Each scene shows the same named points in several views. A view is turned or mirrored, and shifted as a whole, has a little noise and may leave points out.

Scene 1
View 1
Fuf: [ 13 -20   8  -2   2  13  -7  31  11 -50   7 -27  27   9  -8  -6  14   2
 -26 -10  -2 -22  20]
Muf: [-14 -14  52 -21   1   3 -18  37   9  -2  -1  28 -10   8 -21  -4  -2 -19
  -8   9   2  23  18]
kilu: [  3  -6  -4  -9  -8   8   5   8   6 -29 -11 -13  16   3   6   3   6   9
 -18 -11  -3   5   0]
lidu: [  6 -11  10 -30   4   3   3  22   5 -19 -28  -3  27  26 -28   3   6 -15
 -12 -16   3  -9  25]
dopi: [-21  20  10 -51 -11  -3  18  -5 -22  18 -47  28  -9  17 -23  18 -10 -24
   2 -21   0  30  -2]
gumup: [ -3 -41  25 -32 -10  -6  10 -17  41  -2 -12  10  -1  15 -15 -12  -4 -13
   7  14 -16   7   5]
nifud: [ -7 -11  -3 -26 -19  -2  19 -26  11 -14 -16  -4  -3   4  -3   1   0  -9
  -4  -8 -16   3  -9]
fivip: [  3   2  17  -3  -6  12 -10  47   4 -33 -11  -9  19   7   3  -6  12  10
 -34 -16  -1 -11  13]
Kofet: [-10 -17  14 -16 -20   1   5 -13  31   9 -16  18  -8  -7  21  -6  -5  17
  -1  13  -9  45 -18]
rava: [ -6   6  20 -41  -9  10  12  25 -15  -1 -33   7   5  23 -23   3  -1 -10
 -15 -21  -2   5   3]
Liso: [  7 -13   0   0  12   6 -11  22  -7 -67  17 -33  22   5 -24   8  15 -23
 -21 -16   0 -31  33]
Guta: [  5  -7   8   6  -4   1 -13  32  19 -45  -5 -14  25   5   4  -4  18   2
 -31 -12  -3 -25  25]
Tovit: [ -7  12  18 -14 -17   5  -2  34   8  -8 -32  11   7   8  11  -6   8  12
 -31 -16  -5   0   0]
Lin: [ -2  -3  38 -32  -6  24   1  52 -15 -11  -9   2   1  18 -22  -7  -2  -2
 -22 -13  -1   8   1]
Nam: [  9  -7  14 -14  -6  18   2  43   1 -33 -13 -18  25  18  -8  -7  11   8
 -30 -19  -3 -17  10]
tova: [-15  -6  19 -40 -10  -2  12  -9  -2   1 -21  16 -13  13 -24   6  -7 -27
   2  -7  -9  13   1]
daf: [-17  11  25 -34 -17   9  10  23 -20 -10 -18   8 -15  12 -18   1  -1 -18
 -19 -21 -12  -5  -6]
zisot: [-20   3  39 -20 -21  -7  -6  24  26   4 -30  32 -11   8   6 -12   5  -5
 -21  -3 -13  -2   3]
zal: [-17  -3  30 -10 -17  -3  -7  14  19  -9 -11  20 -13  -2   8  -8   4  -4
 -16   2 -13   8   0]
deso: [  1 -21  22 -12 -15  16   3  17  16 -20   3  -6   1   2   6 -13   1  13
 -17   3 -12  11  -9]
pep: [-23  14  14 -33 -16 -12   7  -6   1   5 -38  27 -11   8 -10   9  -1 -24
  -7 -14  -9   6   3]
vazir: [-25   0  41 -14 -23 -17 -10  13  40   8 -29  42 -18   1  11 -13   6  -9
 -17   5 -17  -1   5]
fen: [ -4 -21  14  -7 -21  -7   3  -5  51 -10 -21   9   6   3  21 -17   9  14
 -16   6 -16  -2  -2]
View 2
Nam: [-14   8 -37  21  -7  51 -10 -19 -12   2  -6  -9  15  -5 -22 -17  -4  16
 -12   1   3 -20  13]
vazir: [-13  14   8   4  28  39 -25 -44  11   1 -28  37 -15  14  24   5 -51   1
   1 -10 -14   3 -20]
fivip: [-15   8 -34  22 -14  49 -17 -18  -9  11 -20   5   7  -4 -19 -10 -15  15
 -11   1  11 -17   8]
Fuf: [ -9  17 -35  23 -27  57 -16  -8  -4  24  -8 -17  10  -3 -26 -10   4  17
  -5  -9 -12 -23  12]
Liso: [  7   8 -36  33 -43  53 -13  13  10  20 -10 -39  11 -18 -29  -1   1  26
  -2 -19 -19 -20   0]
Guta: [-12  16 -22  21 -23  53 -24 -11   2  29 -20  -5  11  -2 -25 -11 -14  22
  -8 -11  -1 -19   6]
lidu: [ -9  -4 -18   4   1  42   8 -10  14  -8  -7 -14  18 -12  -5 -26 -10  12
 -13 -20 -20  -8  10]
pep: [  5   8   4  19  33  12  -2 -20  27 -28 -16  11  -4 -15  14  -5 -37  -2
 -15 -13 -15   7 -19]
Kofet: [ -6  46  -3  17  23  14  -8 -36  19   4  -5  50 -33   6  16   1  -9 -37
 -10  -2 -19  -3   6]
nifud: [  8  40   2  32  25  15  -9 -19  23  -6   4   0  -7  -6  -3  -4  -4 -10
 -14 -14 -30  -6  -6]
deso: [ -7  31 -28  23   2  41 -14 -29  -3   6  -1  17 -17   7   0   3   0 -13
  -3   3 -16 -15   5]
Tovit: [-16  12 -18  19  14  33 -15 -31  -3  -6 -19  24   3  -3  -5 -14 -28   5
 -19   4  14  -8   1]
zal: [ -6  21  -7  17  11  37 -22 -32   9   6 -20  26 -19   7  10   8 -31  -3
  -1  -5 -13  -5 -12]
rava: [ -5  -5 -24  15  23  26  10 -22   5 -38  -6   0   7 -15   6 -16 -17   2
 -17  -2  -6  -3   0]
Muf: [ -9 -15 -32  -4  -8  50   2 -26   8 -14 -21  22 -23  -2  31  11 -29  -6
  11  -7 -25  -2  -5]
dopi: [  6  -4  -6  15  41  -3  21 -15  30 -56 -10  11  -5 -27  20 -13 -29 -13
 -24  -9 -12  12  -9]
tova: [  8   7  -7  16  26  19   7 -19  24 -31  -3   2 -10 -12  20   0 -19  -9
  -6 -14 -33   4 -12]
zisot: [-14   8  -5   8  27  40 -18 -41   3  -9 -22  28  -9   9  16  -1 -43   4
  -4  -3  -8  -1 -14]
Lin: [-10 -12 -49  14   4  47   3 -26 -14 -30  -6   3  -3  -7   7  -3 -11   2
  -5   9  -5 -10   3]
fen: [-14  45   8  12  20  39 -25 -38  10  28  -8  28  -8  18  -2  -9 -16  -5
  -7 -12 -20 -10   2]
View 3
fivip: [-14   4  -2   4   2   2  22  -2  16  -3 -34  16  -4  -2  21  -6  14   9
  15  -6 -11  12 -22]
Lin: [-32  11  10 -15   1  25  28  -5  19 -25 -12  19  13  -2   4  -7  -8   8
  -4   0 -15  15   4]
vazir: [-50 -11 -19  -1 -32 -23   2  20 -34 -32 -25  43  19 -13   4  29  -4  29
   8  17 -25  11  -6]
kilu: [ -7  -4 -24  -1   1 -11   2 -11   7  -1   1  10   6  -6  24   0  -6   2
  14  -6   2   9 -21]
lidu: [ -9  13 -20 -27   4  21  13  -4   6   0 -12  23  10 -18  29  -5   0  -1
  -1  30 -10  27 -21]
Muf: [-37   6   3 -19 -18  14   4   4   3 -42 -22  32   4  -3  15  12 -28  32
 -13  18 -41   7   1]
Tovit: [-33  -9  -9   0 -16  -3  20  -3  -6  -7 -18  28  18  -8   8   1  13   4
  20  -6 -13  11 -10]
gumup: [-28   6 -42 -17   1 -16 -17  21 -19 -30   1  26  20 -12  18  17 -37   9
 -23  29  -6  10 -19]
zal: [-33  -8 -14   1 -20 -17   2   5 -12 -27 -14  27   9  -6   9  20 -11  25
   8   4 -17   8  -7]
nifud: [-12  -2 -38  -7  -5 -22  -7  -7 -12 -12  24  15  20 -16  14  18 -18   8
   8  13  15  18 -10]
Fuf: [  7  15 -13   3  22   0  12   3  27  -1 -31   4 -15  -2  34  -3   4   9
   1   4   2  12 -34]
deso: [-25   0 -18   5   6 -15   2   7   6 -23  -9  12   8   2  12   4 -20   9
  -4 -12  -1  -2 -15]
Liso: [ 29  26  -8  -3  21   5  11 -11  36   2 -22  -4 -28  -7  43  10   3  29
   8  23   5  27 -28]
Guta: [  1   7 -15   6   8  -8  13   4  13   3 -40  12 -13  -6  35   3  15  14
  14   7  -6  14 -36]
tova: [-25   4 -22 -27 -17   3  -1  -9 -11 -25  24  26  24 -18   8  19 -27  18
  -3  29  -6  25   7]
Kofet: [-40 -24 -36   1 -23 -30 -22   1 -22 -29  14  26  26  -2  12  10 -38   4
   1 -15 -16 -12 -11]
pep: [-29  -6 -21 -21 -32  -2   4 -13 -23 -15  17  34  27 -24   7  24  -8  19
  18  27 -10  29   6]
dopi: [-33  -7 -16 -38 -37  19   7 -31 -17 -14  40  36  41 -24   3  10 -18   7
  15  25 -14  31  18]
fen: [-31 -10 -40   9  -6 -36 -10  22 -25 -15 -19  26  15  -8  18  14  -9   4
   2   3  -3   0 -31]
rava: [-28   5  -8 -26 -10  21  22 -14   1 -11   9  26  26 -16   6  -1  -4   2
   7  15  -8  26   4]
daf: [-26   8   1 -14 -12  10  25 -13   2 -21  10  20  19 -14  -4  16  -2  20
  11  13   3  29  14]
Nam: [-12  10  -6  -3  15   9  26   0  20   0 -26  11   3  -6  19 -10  13  -2
   6  -1   0  16 -22]
View 4
Muf: [  2  33  -4   0  24 -12  18 -10 -24  32  17  -4  -7  23  -6  12  -6 -29
  25 -13   5   6 -16]
rava: [  6  11   4   4  22  15  25  -7 -18  14   5  -3 -18  -5   1  -4 -49   9
  22   8   6  11   2]
Liso: [-15  -2   0 -23 -17  -8   4   7 -46 -37  27  28   1  -4 -42  19 -40 -18
 -19  16 -30   2 -13]
daf: [ 16  13  -3  -2  13  12  14   3 -23  15   2   2 -11  -3   0   4 -50 -14
  28  21   7   8  -3]
fivip: [ -2  -3   1   7 -20 -12  22   8 -17  -3  -5  24  -9  13 -20  -7 -25  -3
   9  11 -27  11 -17]
Nam: [ -5 -13   6   7 -10  -9  24   8 -19  -7  -2  13  -9  12 -24   2 -39   5
   0  12 -27  11  -4]
lidu: [-15   9   7   1  16   3  21  -8 -25  -4  26   4  -4   1 -15  -6 -42  12
  -3  -2 -15  11   6]
fen: [ 17   3   1   7  13 -27  10  26 -19  13  35  11  18  16  14 -42  -2  -1
  31  25 -30  20  19]
nifud: [ 28   3   3 -12  27  -4  11  19 -35  -3  39   7   2 -14  13 -18 -28   1
  29  35  -8  13  20]
pep: [ 15  35  -5  -4  26  16   9  -3 -24  19  26   9  -3 -14  22 -28 -38  -3
  37  18   9  13   6]
Lin: [  6   2   4   7  12  -1  28  -2 -17  20  -9  -7 -20  15 -15  19 -39  -8
  19   3   1   8 -12]
zisot: [  9  27  -7  15  11  -8   9   6 -10  36   8   7   7  19  14 -30 -20 -15
  38  11  -7  16   0]
Guta: [-11  -1   1  -1 -22 -19  11  11 -25 -16  14  31   5  13 -25 -13 -22  -7
  -2  14 -38  11 -10]
kilu: [ 17  -9   7  -8   2 -12  24  15 -29 -12  19  20 -13  -6  -7 -10 -18   6
  17  23 -21  14  -1]
Tovit: [ 10   8   0  13  -5  -4  22   6  -8  14  -5  18 -10   8   5 -26 -25   3
  30  16 -15  17  -9]
zal: [ 19  20  -6   1   9 -14  11  11 -21  22  16  12   2  12  10 -17  -8 -22
  37  17  -7  12  -6]
deso: [ 23 -10   4  -1  11 -26  23  23 -27   9  15   4  -5  16  -6   2  -6 -11
  26  21 -19  13   1]
gumup: [ 12  11   3  -4  47 -22  10  15 -33  18  55 -13  17  12   8 -11  -9 -10
  22   9 -13  12  28]

Which points are out of place in each view (at most two, in the order of its rows)? Write - if all are in place.
view 1 -> -
view 2 -> zal
view 3 -> -
view 4 -> daf, fen
